Points, in no order, along strands that fork and pass close to each other.
Two points are linked if the straight distance between their rows is under 109.
q_408: [-36 -54 28 -50 27 -5 -15 40 30 21 -21 16 -6 -28 -44 -2 -10 -7 41 -21 -16 16 -6 32 21 24 8 38 5 -27 -45 4 31 18 -11 -3 -40 -10 -19 -9 -8 1 -15 31]
q_396: [13 -29 -6 -4 -21 7 -7 -43 -3 15 -6 15 5 -18 -7 3 -11 -5 -11 -27 -36 46 16 34 3 7 13 15 24 -8 11 21 0 7 10 -18 -3 -49 -17 -3 7 5 -6 -33]
q_474: [1 12 -25 -31 -19 -68 -21 -67 -23 -35 -4 10 -17 31 -29 -21 -1 -18 -28 16 5 -10 14 -36 -23 -11 13 -23 -27 -22 12 23 10 -18 17 -12 58 -20 45 64 -15 17 34 -24]
q_933: [15 27 -14 35 -14 -35 -17 46 3 -12 -25 18 -35 25 -7 -48 -1 31 -6 -2 7 -19 8 17 -14 -6 -23 5 6 22 -11 -42 -11 42 -23 2 26 48 16 15 -17 9 -5 24]
q_112: [-63 48 -16 5 44 0 -14 24 15 -8 16 -2 7 -1 23 -28 -18 -11 -1 46 32 -25 9 -30 1 -22 -26 3 -16 23 -9 -41 -31 -6 2 28 -14 38 5 -22 10 -2 22 47]
q_194: [-3 -36 44 -12 -4 1 -26 -39 -27 -24 36 11 -60 -15 -7 -1 14 18 -20 -47 -17 30 -6 -6 23 -2 34 52 48 3 -18 39 -11 -18 15 -6 -15 -28 26 35 -14 3 -10 18]
q_150: [73 -1 -10 28 -35 -20 0 14 27 -7 -24 -5 20 22 -1 3 18 7 -2 -12 -7 17 -7 43 -23 27 -42 -64 -15 -14 34 16 -3 -12 -24 -45 20 -25 -8 0 -32 36 -16 -45]
q_98: [18 19 -14 2 -7 -8 0 68 26 16 -34 -23 37 13 -12 -1 7 -16 -3 19 6 -11 29 2 10 -3 -25 -34 -22 -15 -1 -37 7 12 -34 -6 -3 5 -16 -41 -32 -4 0 -20]
q_496: [-11 22 -37 3 -5 -55 -22 -3 4 1 -40 17 13 1 -37 -26 -26 -34 -22 32 -9 -14 23 4 -12 -22 -37 -17 -20 -22 -16 -39 -1 8 -12 -14 20 -3 2 -14 -12 39 16 -5]
q_980: [-3 -5 41 -22 13 30 18 4 -33 -22 38 -48 7 -9 21 58 3 -11 -1 40 18 -24 -7 -84 24 -1 25 -34 -21 0 -8 28 9 -40 37 13 6 22 28 -11 37 -18 -18 14]
q_277: [-23 23 -16 6 38 14 -19 -55 -19 -22 41 13 -41 42 -1 -20 25 18 -2 -3 39 -22 -2 -12 -16 -4 -7 42 31 51 6 -23 -45 -11 -6 4 41 26 2 -1 47 5 8 72]
q_849: [20 33 -41 34 -3 -3 -9 -48 -9 -18 27 18 -19 35 5 -38 13 21 -16 1 18 -14 -9 9 -33 -3 -30 -3 10 41 -6 -28 -44 -6 -31 -5 64 28 6 12 20 6 11 29]
q_343: [-13 -19 -11 -8 -7 10 -16 -51 -21 10 26 38 -12 -21 1 -12 -24 -2 -13 -30 -31 37 7 24 8 1 20 44 55 10 -7 30 -11 -6 15 -6 -17 -42 -21 8 14 -7 -10 -9]
q_509: [46 7 -25 10 -28 -45 -25 -33 -5 -5 -22 24 -4 10 -22 -19 -9 -3 -12 4 -19 21 1 32 -16 8 -41 -40 -6 -23 0 9 -2 3 -16 -44 45 -20 4 27 -11 48 -6 -38]
q_543: [-31 55 -42 24 13 -18 -11 18 10 -13 2 -5 15 15 12 -23 -7 -15 -21 43 29 -36 15 -25 -11 -20 -33 -11 -19 23 2 -49 -35 -19 -16 20 17 28 9 -21 1 4 31 24]
q_690: [-46 -34 5 -35 19 -38 -46 8 0 2 -20 44 -32 -16 -47 -46 -27 -11 7 -8 -13 5 10 16 16 -14 -17 32 18 -20 -45 -19 10 19 10 -8 -13 -8 7 5 -6 29 -6 31]
q_905: [-57 56 -3 16 56 -5 -19 21 24 -11 6 1 -9 22 23 -36 -7 19 13 30 48 -39 9 -16 -10 -12 -17 27 0 40 10 -40 -42 11 -6 31 -17 62 -10 -13 19 -12 15 72]
q_87: [-34 -18 36 -14 37 28 15 43 18 31 32 -14 8 -30 21 31 -24 7 41 26 7 6 -25 -15 27 -3 28 9 -11 12 -36 18 5 -10 0 19 -45 18 -3 -10 20 -22 -23 28]
q_397: [-21 6 9 -76 8 -23 -1 -71 -63 -42 35 -19 -12 16 -11 14 13 -19 -19 12 4 -18 6 -84 12 -5 44 -3 -24 -16 17 48 16 -27 56 -11 21 -8 15 35 5 -28 23 -5]
q_840: [-4 38 -50 14 -17 -44 -13 -5 10 11 -34 34 22 4 -15 -39 -30 -23 -13 34 -20 -2 7 26 -11 -19 -56 -7 -8 -10 -11 -36 -16 16 -34 -25 22 19 -29 -26 -7 38 4 -4]
q_766: [7 27 -18 17 -1 -15 0 62 15 1 -11 -33 23 17 1 -3 0 -9 -19 26 25 -28 25 -29 14 -7 -15 -43 -27 2 -4 -43 -10 -2 -25 9 3 14 8 -23 -33 -8 2 -12]
q_92: [-42 -23 18 -63 42 -36 -25 -30 -22 1 -9 9 8 -19 -49 -16 -25 -32 -4 10 1 -25 19 -38 32 -13 16 -10 -31 -39 -21 22 29 9 50 -8 8 -28 27 2 -10 -8 16 8]
q_753: [61 18 -32 44 -25 -11 -12 -31 -10 -15 21 22 -19 25 11 -28 2 23 -25 -9 2 15 -20 23 -34 21 -44 -48 3 11 2 14 -28 -8 -36 -24 57 11 7 52 -8 26 -14 -17]
q_652: [-21 -9 -19 -31 -10 30 26 13 36 45 -26 19 42 -33 5 20 -11 -28 40 -1 -45 28 5 55 1 8 -18 10 5 -28 -5 0 39 10 -3 -14 -43 -33 -46 -45 28 -8 8 -12]
q_871: [0 8 42 26 11 -22 -1 62 1 -31 2 -33 -52 15 -13 -13 28 36 -21 -19 39 -21 4 -47 12 6 9 -1 -2 27 -6 -24 -4 11 10 27 1 48 43 23 -27 -11 -8 39]
q_65: [-44 -11 30 -9 32 3 -7 19 -3 -2 19 9 -23 -13 -13 -11 -8 0 7 1 22 7 -11 -27 25 -4 14 23 -2 12 -29 -10 -22 -10 14 26 -22 23 15 2 -8 -3 -12 40]
q_124: [56 27 -32 51 -15 0 1 -35 -8 -24 34 13 -23 38 10 -34 21 30 -22 -8 17 -9 -22 6 -38 13 -31 -31 5 37 9 -4 -36 -11 -42 -3 57 30 3 43 8 5 -10 5]
q_103: [12 6 -16 0 -20 33 32 -2 26 45 -12 0 55 -29 15 25 -1 -26 19 5 -39 37 8 45 -7 2 -15 -12 -9 -16 20 8 21 8 4 -10 -22 -37 -35 -44 19 -19 6 -38]
q_568: [50 18 -18 22 -28 -12 13 7 24 9 -26 -10 47 11 -8 7 9 -13 -1 2 -8 18 4 29 -12 15 -36 -55 -27 -9 35 1 -5 -13 -18 -31 12 -23 -20 -23 -24 18 -6 -49]
q_951: [18 -3 26 44 -14 -3 13 30 -4 -11 -9 4 -50 7 12 -10 21 47 -9 -51 7 -5 -18 -2 -4 5 27 37 29 35 5 -4 -2 25 2 19 -2 33 21 32 -7 -3 -18 21]
q_413: [-40 -18 -8 -47 40 -54 -30 -13 -14 -7 -29 21 0 -17 -63 -33 -24 -34 -21 13 -4 -26 25 -25 9 -16 -4 -6 -24 -43 -17 -5 30 18 32 -8 18 -30 35 4 -14 17 23 7]
q_191: [7 -23 25 -58 -15 -7 3 -69 -39 -36 22 -23 -3 4 -10 39 22 5 -24 -1 -3 -2 17 -55 25 5 47 -17 -13 -28 13 46 17 -15 50 -10 12 -27 18 23 -11 -14 17 -18]
q_708: [-37 -1 -29 -33 -3 1 -12 -48 -10 45 4 32 28 -34 -12 6 -32 -25 14 -3 -33 34 16 38 26 -12 -2 18 19 -14 3 18 20 3 30 -15 -39 -47 -33 -12 33 -6 10 -20]
q_359: [36 48 -41 29 -26 -22 15 19 18 28 -20 -7 62 10 5 3 -7 -23 2 27 2 2 3 23 -3 -6 -47 -46 -23 -8 33 -12 -15 -11 -32 -31 2 -3 -36 -34 -19 20 -3 -39]
q_13: [5 17 24 45 4 4 12 14 0 -18 -1 22 -53 11 4 -26 15 65 -1 -43 25 -16 -21 4 -11 -4 19 51 40 46 7 0 -15 30 6 21 0 50 17 31 14 -7 -9 54]
q_351: [35 30 -37 32 -27 -21 4 -47 -9 -7 7 0 17 19 -3 1 -10 -13 -25 10 14 8 -1 -13 -16 5 -24 -51 -15 12 28 9 -29 -33 -12 -7 36 -3 -5 19 -4 23 6 -36]
q_938: [-18 -14 16 -5 6 37 11 -27 -29 -4 46 -8 -16 -13 21 18 10 -3 -19 -16 2 23 -14 -33 12 7 23 25 26 15 2 21 -19 -33 22 20 -15 -13 0 13 23 -13 -13 6]
q_756: [-5 18 -29 -5 -5 -58 -22 -27 -9 -34 -14 13 -19 22 -34 -31 -4 -20 -33 27 17 -29 14 -35 -34 -15 -8 -25 -25 -15 -11 -3 -5 -20 -1 0 66 -11 67 43 -14 28 30 2]
q_908: [-16 -2 17 -58 9 -7 0 -57 -60 -65 31 -22 -38 20 -22 8 24 -8 -31 -2 29 -15 -8 -88 -9 -9 24 10 -1 -3 2 36 -11 -38 42 4 23 -6 36 34 1 -1 19 21]
q_554: [-20 -6 28 9 20 -16 -15 47 -2 -19 0 -7 -40 4 -19 -13 9 10 -16 -12 26 -10 7 -29 14 -1 4 4 -3 13 -21 -30 -8 9 8 21 1 34 36 10 -26 0 -8 37]
q_961: [-58 31 -23 -30 20 -6 -8 -27 -11 24 14 15 38 -23 -3 7 -35 -38 3 35 -3 1 7 -17 25 -29 -13 -11 -16 -7 -7 -9 13 -7 40 -1 -13 -2 2 -15 27 6 20 -1]
q_939: [-22 24 -22 -40 1 -16 -6 -50 -23 17 2 1 39 -13 -12 21 -16 -41 3 23 -8 6 21 -3 29 -14 10 -26 -36 -30 9 1 33 -5 47 -12 3 -20 5 -11 19 -12 23 -30]
q_266: [-19 -4 8 -8 3 -17 -42 -26 -28 -21 18 41 -54 3 -15 -48 -3 22 -8 -24 -1 15 3 17 11 -14 -2 45 42 12 -37 -3 -20 2 10 -7 26 5 29 28 6 13 0 44]
q_216: [15 -3 34 60 4 32 42 56 12 11 -15 -40 -21 -6 31 26 20 48 9 -51 25 -37 -34 -11 -4 -7 53 23 26 24 20 9 19 24 -5 41 -38 27 -15 8 -18 -33 -7 -13]
q_784: [-29 -4 8 -29 28 28 13 82 45 31 -16 -10 40 -24 30 26 -17 -3 62 21 -7 -7 -7 28 8 4 4 4 -5 -14 -23 1 43 18 -29 2 -57 13 -31 -36 4 -26 -5 13]
q_645: [18 50 -51 31 -24 -35 1 14 13 19 -22 15 42 9 9 -25 -23 -21 -8 34 -6 -6 -3 22 -10 -16 -57 -21 -15 0 15 -27 -24 6 -44 -23 7 17 -40 -29 -14 27 -1 -19]
q_716: [10 -38 46 -43 -8 11 0 -36 -13 -20 1 -28 0 -13 -6 45 20 4 -12 -7 0 -3 15 -38 35 15 40 -20 -16 -23 -14 36 19 -11 41 -6 10 -28 27 -5 -15 -6 -1 -5]
q_329: [63 -32 26 12 -43 -9 -8 8 13 -22 -13 -38 -17 25 0 28 40 24 -17 -9 2 14 14 -9 -3 22 1 -45 -23 -17 7 7 -4 -6 -5 -14 23 -22 43 36 -46 30 -6 -23]
q_192: [35 -30 4 -4 -27 2 -4 -17 11 7 -30 -1 10 -4 -14 7 11 -6 -1 -23 -34 43 15 33 -3 17 -3 -12 1 -13 10 3 9 9 1 -21 12 -41 -6 -11 -8 19 -4 -31]
q_480: [9 -6 19 29 3 29 28 78 21 21 -35 -31 8 1 27 21 16 28 33 -37 9 -24 -13 17 0 4 35 14 11 6 12 -7 30 32 -27 20 -38 18 -23 -18 -29 -33 -3 -18]
q_117: [18 -26 -1 -15 -19 -30 -24 26 10 17 -45 38 -23 1 -32 -29 -6 -3 17 -11 -41 17 17 40 -11 11 -29 24 25 -35 -27 -40 23 37 -23 -30 11 -7 -11 -2 -5 32 -16 2]
q_663: [-32 -7 45 -1 42 35 31 43 12 15 63 -25 6 -21 36 28 -19 16 37 42 15 5 -40 -32 19 -22 29 10 -8 27 -21 16 -2 -17 -4 30 -50 45 2 -1 40 -30 -23 38]
q_851: [-55 24 -1 -33 36 -5 0 -13 -21 7 22 -3 29 -24 -4 11 -32 -34 3 50 14 -23 4 -53 19 -22 -1 -26 -30 -12 -14 -1 13 -16 46 9 1 8 25 -12 24 -6 17 7]
q_309: [-25 -11 4 -19 1 15 -13 -61 -38 0 44 15 -10 -26 -2 7 -12 -5 -11 -21 -23 30 5 -13 16 1 28 31 45 9 2 40 -9 -26 34 -1 -25 -46 -13 17 19 -16 2 -8]
q_925: [-18 -12 -3 -32 2 35 27 53 48 31 -35 5 41 -22 8 18 -2 -18 55 -2 -32 6 2 48 -1 14 -11 15 1 -30 -19 -11 43 14 -26 -5 -41 -13 -47 -46 8 -20 6 -2]
q_477: [-3 -8 -34 26 -5 29 18 -19 -3 21 5 58 0 -14 40 -14 -36 11 0 -17 -26 6 -21 61 -23 -1 10 57 40 17 8 1 -16 39 -26 12 -32 12 -37 -10 15 -12 -16 -9]
q_550: [71 5 -17 36 -31 -27 -18 -12 5 -9 -6 13 -8 27 7 -6 4 20 -16 -6 -4 17 -14 32 -23 30 -46 -65 -1 -10 16 24 -11 -12 -27 -43 40 -12 10 40 -24 41 -21 -35]
q_210: [39 41 -38 39 -26 -36 -4 47 11 2 -25 19 16 31 3 -40 -10 14 1 14 6 -19 -8 32 -15 -10 -49 -25 -6 3 15 -32 -16 26 -63 -25 14 43 -32 -13 -28 18 -14 -24]
q_346: [-41 47 -26 7 37 13 -20 -29 5 -5 24 27 -11 25 29 -31 -2 12 7 16 31 -24 -2 3 -15 -9 -20 40 18 49 5 -33 -45 3 -5 19 13 41 -14 -14 41 0 18 66]
q_83: [-20 16 32 30 30 3 6 2 1 -25 17 12 -47 21 -8 -22 23 47 8 -29 43 -15 -19 -14 -1 1 16 57 27 55 9 -6 -33 8 9 29 -4 53 8 19 24 -10 -4 72]
q_149: [5 -24 14 -3 -6 -15 -5 61 20 13 -50 15 -19 5 -15 -10 9 7 27 -29 -25 8 9 34 -6 18 -1 30 23 -11 -12 -30 29 43 -31 -9 -16 13 -10 -10 -20 9 -18 4]
q_584: [-12 11 -8 12 -4 -29 -35 4 -12 -19 -4 33 -50 13 -14 -50 -4 26 -9 -6 2 -2 11 23 -5 -9 -22 25 17 11 -36 -32 -19 23 -3 -4 40 28 36 22 -1 18 1 42]
q_301: [-18 -27 38 -27 33 37 16 63 46 32 14 -25 28 -37 22 42 -23 0 67 27 -5 -2 -16 17 25 0 29 -1 -14 2 -31 30 40 -8 -8 5 -32 7 -14 -27 16 -31 -14 29]
q_108: [-53 -26 18 -33 34 -12 -27 2 -6 7 2 20 -13 -24 -34 -19 -26 -16 10 4 8 11 2 -12 30 -11 3 21 2 -9 -40 -1 -7 -2 21 11 -20 -9 10 -2 -11 8 -7 27]
q_954: [14 -25 25 7 -5 15 15 78 33 12 -48 -21 5 6 0 14 26 16 38 -39 -14 -5 2 30 -8 17 21 18 11 -12 -1 -14 38 33 -33 7 -19 12 -17 -19 -35 -20 0 -8]
q_172: [-42 11 40 8 43 33 30 30 -4 -3 49 -16 -14 -3 23 6 7 22 27 22 34 1 -39 -34 10 -13 16 34 -4 37 -6 6 -27 -14 6 46 -46 48 -5 7 37 -34 -13 51]
q_973: [43 29 -14 34 -27 -35 -4 71 12 -3 -44 9 -9 31 -5 -42 -1 37 7 2 8 -23 1 25 -17 -7 -29 -9 8 11 9 -38 3 50 -53 -11 7 42 -11 3 -25 11 -13 -19]
q_383: [-22 2 16 -34 17 6 -13 -54 -53 -61 40 -13 -51 24 -26 -7 30 -2 -21 -7 38 -9 -8 -63 -10 -12 9 29 16 17 1 18 -28 -43 27 9 26 -4 36 23 15 7 15 45]
q_895: [-8 -7 25 -16 9 45 20 -12 -54 -43 48 -51 -13 8 13 47 32 -12 -24 20 26 -12 -18 -85 11 2 11 -12 -12 11 2 27 -16 -47 23 26 3 21 21 5 44 -16 -15 20]
q_455: [13 -3 0 78 3 48 39 7 -7 5 14 0 -19 -13 48 12 -8 31 1 -32 17 -41 -39 32 -40 -8 41 56 46 37 29 9 -2 26 2 52 -49 30 -33 19 18 -29 -8 -12]
q_470: [-4 -25 26 -2 -7 -8 -30 -21 -28 -15 20 33 -63 -6 -4 -24 4 24 -14 -46 -11 28 -7 16 14 0 17 51 52 12 -22 19 -13 2 8 -5 3 -6 28 36 -2 5 -15 30]
q_102: [58 -54 44 10 -43 16 2 6 19 -15 -14 -46 -19 6 9 34 56 30 -14 -27 -18 28 10 15 -5 24 16 -17 -8 -14 9 18 8 2 -3 -15 21 -30 33 23 -46 19 -1 -20]
q_122: [51 -8 -9 37 -21 17 16 33 18 19 -27 4 22 7 22 -1 -1 10 14 -22 -22 7 -9 47 -25 10 -1 3 3 2 40 -10 0 27 -41 -13 -6 0 -30 -23 -23 -1 -16 -43]
q_10: [18 -16 14 -26 -28 42 23 -7 23 18 -33 -20 44 -36 -1 26 17 -15 24 -9 -36 29 12 41 7 15 -6 -34 -20 -19 -3 19 44 -6 12 -3 1 -41 -21 -41 8 -27 18 -31]
q_850: [-23 -11 -35 -10 -3 10 -2 -13 8 31 -7 64 0 -20 21 -15 -42 -7 12 -11 -35 22 -11 54 -1 -3 -6 51 36 1 -7 -1 -8 26 -15 -3 -33 -7 -44 -17 20 5 -14 -1]
q_74: [67 -23 7 64 -18 23 15 15 8 9 -5 -14 -5 8 33 0 9 22 -10 -35 -16 4 -15 38 -33 14 18 8 8 12 43 5 -4 25 -28 -5 2 1 -16 10 -22 -1 -26 -41]
q_56: [-36 -18 -4 -42 5 21 2 -44 -6 43 29 11 27 -41 -2 25 -21 -15 25 -10 -31 35 8 37 28 -1 21 6 19 -17 -7 41 32 -8 39 -13 -47 -55 -21 -8 36 -26 7 -20]
q_7: [-26 10 14 -10 31 9 -22 -42 -36 -43 42 -1 -48 31 -20 -18 32 8 -7 -6 43 -11 -4 -34 -8 -7 4 44 23 37 3 -6 -42 -34 13 11 26 16 24 8 27 7 6 65]
q_536: [68 -43 24 43 -25 30 15 2 23 -2 -5 -34 -7 10 28 16 31 20 -16 -35 -20 25 -5 34 -29 24 14 -12 -4 2 38 21 1 6 -13 -15 10 -27 -5 10 -35 3 -16 -42]
q_498: [4 -8 -22 53 0 42 25 -3 -2 23 3 35 -5 -17 48 2 -33 20 8 -20 -11 -19 -33 63 -37 -4 29 58 45 21 20 2 -5 41 -18 32 -46 26 -39 -1 12 -21 -15 -18]
q_614: [16 8 6 4 -9 41 32 24 20 28 14 -38 53 -19 41 52 7 -9 19 20 -16 5 7 -11 14 -2 12 -43 -15 0 4 7 24 -15 10 -3 -6 -18 2 -45 25 -30 -1 -22]
q_207: [51 -17 7 -4 -39 -26 3 -30 11 -27 -17 -26 6 32 -15 28 26 5 -14 8 13 7 16 -17 -10 17 -5 -74 -34 -30 21 25 -2 -16 10 -15 34 -25 38 41 -44 31 15 -42]
q_308: [-20 -58 30 -27 7 -3 -13 23 16 17 -16 15 -31 -18 -23 -1 3 6 29 -53 -21 26 -13 40 19 16 26 52 28 -17 -31 11 25 14 -6 -7 -29 -23 -8 5 -13 10 -18 19]
q_361: [32 -34 27 -34 -40 23 8 -27 22 -7 -48 -12 31 -28 -25 10 31 -8 15 -22 -43 40 13 50 -2 21 -7 -26 -16 -29 0 15 45 -1 13 -10 8 -51 -19 -24 -10 -7 20 -34]
q_567: [-53 -4 -30 -34 3 -4 -15 -17 8 39 -9 44 15 -27 -3 -12 -41 -28 22 7 -30 23 2 32 22 -12 -18 32 18 -8 -20 -2 6 8 13 -8 -45 -24 -38 -21 28 16 -1 4]
q_603: [23 12 -25 23 -15 21 20 36 21 33 -28 15 40 0 32 3 -8 -7 19 3 -23 3 -5 42 -17 -4 -13 15 5 -5 30 -20 0 29 -40 -8 -29 3 -41 -39 -7 -7 -10 -36]
q_298: [-42 -35 18 -59 25 14 -8 7 19 36 -10 9 23 -41 -32 13 -25 -17 48 6 -18 14 -1 29 34 7 5 10 -10 -24 -46 23 34 -1 14 -7 -41 -35 -24 -20 21 -9 -5 17]
q_236: [-10 48 -48 29 1 -22 -14 -17 6 -19 3 12 3 27 -3 -36 -5 -5 -20 29 24 -30 3 -7 -21 -18 -34 -3 -11 29 -6 -40 -36 -20 -23 7 49 29 13 -6 4 15 29 28]
q_318: [41 12 -18 9 -31 -27 -1 -62 -7 -20 2 -7 13 23 -10 22 4 -12 -24 7 9 17 5 -12 -12 17 -5 -61 -24 -13 40 23 -10 -30 2 -12 35 -19 9 37 -15 28 11 -48]
q_261: [27 -30 37 31 -21 3 0 9 -4 -10 7 -13 -52 2 17 8 31 33 -25 -46 -7 15 -11 -5 5 16 29 33 21 16 9 3 -4 8 2 8 6 9 29 35 -14 3 -21 7]
q_835: [-17 37 -42 8 -1 -36 -13 -37 -6 -34 -1 12 -4 24 -25 -30 -3 -20 -27 29 26 -33 7 -27 -32 -16 -17 -15 -21 14 -9 -23 -20 -34 -10 5 59 6 40 13 2 23 32 14]
q_774: [-17 -17 38 -6 16 48 21 -13 -42 -29 53 -35 -25 -4 18 34 34 0 -21 -7 17 5 -28 -63 14 5 20 18 8 15 2 30 -21 -45 18 26 -17 12 10 9 37 -23 -25 21]
q_880: [-26 1 -6 -60 22 -32 -12 -43 -23 3 -5 2 25 -10 -25 5 -16 -40 0 23 -2 -18 23 -21 35 -6 21 -24 -47 -43 3 17 46 5 55 -13 15 -21 18 -3 2 -21 24 -16]
q_523: [-38 -31 18 -58 15 20 1 -22 7 36 19 2 29 -47 -16 28 -25 -11 49 6 -21 19 -6 28 41 0 18 0 -3 -19 -31 45 40 -11 36 -11 -37 -42 -12 -16 35 -21 5 2]
q_381: [-7 17 -17 -9 -5 -11 12 -27 -27 -30 13 -24 0 19 -8 14 6 -25 -29 18 30 -22 8 -68 -5 3 4 -32 -25 1 -3 -7 -14 -39 21 18 28 -1 34 13 1 6 17 -6]
q_935: [45 6 5 25 -21 47 43 7 18 22 19 -52 56 -8 45 48 20 -3 -3 17 -12 10 2 -4 -5 9 5 -53 -28 2 30 12 5 -22 5 -2 -2 -27 -8 -30 15 -31 2 -49]
q_11: [-1 40 -37 9 -13 -13 10 -21 -11 3 6 -14 29 10 -4 17 -9 -32 -20 28 11 -8 10 -36 -3 -7 -15 -35 -29 3 11 -17 -18 -29 11 10 22 -1 12 0 8 7 19 -24]
q_187: [-43 6 -32 -23 29 -54 -22 0 0 1 -36 18 12 -17 -47 -28 -28 -37 -28 30 -5 -30 26 -18 2 -22 -22 -16 -29 -32 -18 -27 17 11 10 -5 14 -12 24 -11 -15 26 24 2]
q_403: [-1 29 -24 11 -9 20 15 67 28 33 -33 4 40 2 44 7 -12 4 32 12 -2 -17 -3 31 -5 -14 -5 16 7 -7 25 -32 14 37 -51 10 -57 21 -41 -38 -9 -17 -4 -27]
q_451: [-5 14 2 10 6 13 8 44 -5 -2 12 -32 15 7 16 22 5 -7 -10 21 22 -21 11 -52 23 6 5 -33 -26 6 -12 -26 -7 -12 4 19 -4 17 15 -20 -9 -18 -6 2]
q_864: [-8 -8 29 -7 17 28 15 16 -11 0 24 -27 7 -13 17 40 -1 -9 0 23 12 -10 0 -53 31 8 19 -24 -16 -3 -18 9 4 -27 24 13 -3 7 20 -21 11 -15 -15 9]
q_666: [60 -38 22 43 -27 47 29 -25 20 -6 19 -54 13 6 35 39 30 11 -36 -8 -13 24 2 7 -27 35 14 -26 -16 2 44 33 -7 -16 4 -5 7 -37 -17 6 -20 -6 -6 -49]
q_834: [60 -8 4 48 -18 44 38 14 18 9 17 -54 37 9 46 30 32 5 -15 -4 -3 6 -8 -5 -15 21 10 -38 -25 8 44 11 -14 -17 -13 3 -2 -18 -19 -13 -9 -22 -9 -54]
q_528: [-37 8 -3 -27 36 -15 -3 -4 -19 -17 6 -9 7 -12 -21 2 -18 -31 -19 33 25 -34 12 -65 13 -10 6 -29 -35 -12 -17 -5 0 -17 35 14 18 5 34 -7 -6 -2 16 11]
q_454: [33 -6 -24 -1 -24 -30 -19 -22 -6 13 -32 47 -2 -1 -27 -34 -20 -2 -1 -4 -39 34 6 48 -11 1 -41 -1 14 -28 -10 -14 5 29 -24 -47 30 -9 -24 -1 5 40 -14 -23]
q_676: [3 25 -8 -11 -1 8 8 87 34 22 -43 -14 43 11 10 -5 6 -5 21 21 5 -19 25 14 8 -3 -23 -10 -6 -18 8 -41 27 30 -52 -1 -33 19 -39 -50 -28 -20 -1 -22]
q_427: [27 1 -8 -33 -35 -47 -29 -79 -33 -37 7 5 -26 22 -24 -4 6 4 -22 1 -5 12 21 -26 -13 -6 17 -21 -5 -24 21 37 3 -9 21 -24 46 -34 27 70 -22 22 30 -30]
q_198: [-14 -33 0 -32 1 -32 -36 19 8 13 -42 35 -18 -7 -48 -28 -14 -20 5 -8 -27 10 22 22 6 0 -25 19 18 -36 -35 -34 25 26 -3 -17 -5 -15 -2 -7 -7 33 -6 14]
q_678: [-42 18 32 10 43 26 18 5 -2 -9 38 1 -28 13 8 -8 20 27 21 2 45 -2 -32 -23 1 -3 13 54 13 48 9 -3 -44 -8 10 44 -28 48 -7 11 41 -19 -3 66]
q_147: [25 -20 23 68 9 54 52 33 1 23 11 -42 -17 -7 53 37 11 22 5 -44 11 -33 -35 14 -22 -4 56 32 27 12 30 16 13 19 3 41 -40 16 -30 10 -7 -38 -7 -24]

A fork is a point with three links, a tip a point with one. Leave the first point through the second and follow the links. Name the first fork or tip that comes.
q_470 / q_266 -> q_645
q_451 / q_766 -> q_536
q_117 / q_198 -> q_871
q_192 / q_361 -> q_261
q_298 / q_523 -> q_117
q_567 / q_708 -> q_308
q_346 / q_277 -> q_716

Follow the links from the first point to the second, and from the first to the third. Name the last point that the two ways share.
q_147 / q_413 / q_584 -> q_645
q_236 / q_194 / q_954 -> q_550
q_973 / q_92 / q_498 -> q_645
q_477 / q_568 / q_756 -> q_550
q_150 / q_567 / q_871 -> q_117
q_65 / q_474 / q_7 -> q_236
q_523 / q_65 / q_150 -> q_117
q_935 / q_938 / q_961 -> q_536
q_756 / q_194 / q_191 -> q_236
q_614 / q_766 / q_851 -> q_536

Name the points in between on the shortest way along the links from the first point to the second, in order.
q_92 / q_124 -> q_413 q_187 q_496 q_840 q_645 q_359 q_568 q_150 q_550 q_753
q_65 / q_216 -> q_108 q_690 q_198 q_117 q_149 q_954 q_480
q_346 / q_124 -> q_905 q_112 q_543 q_236 q_849
q_584 / q_11 -> q_933 q_973 q_210 q_645 q_840 q_496 q_187 q_413 q_92 q_880 q_939 q_961 q_851 q_528 q_381
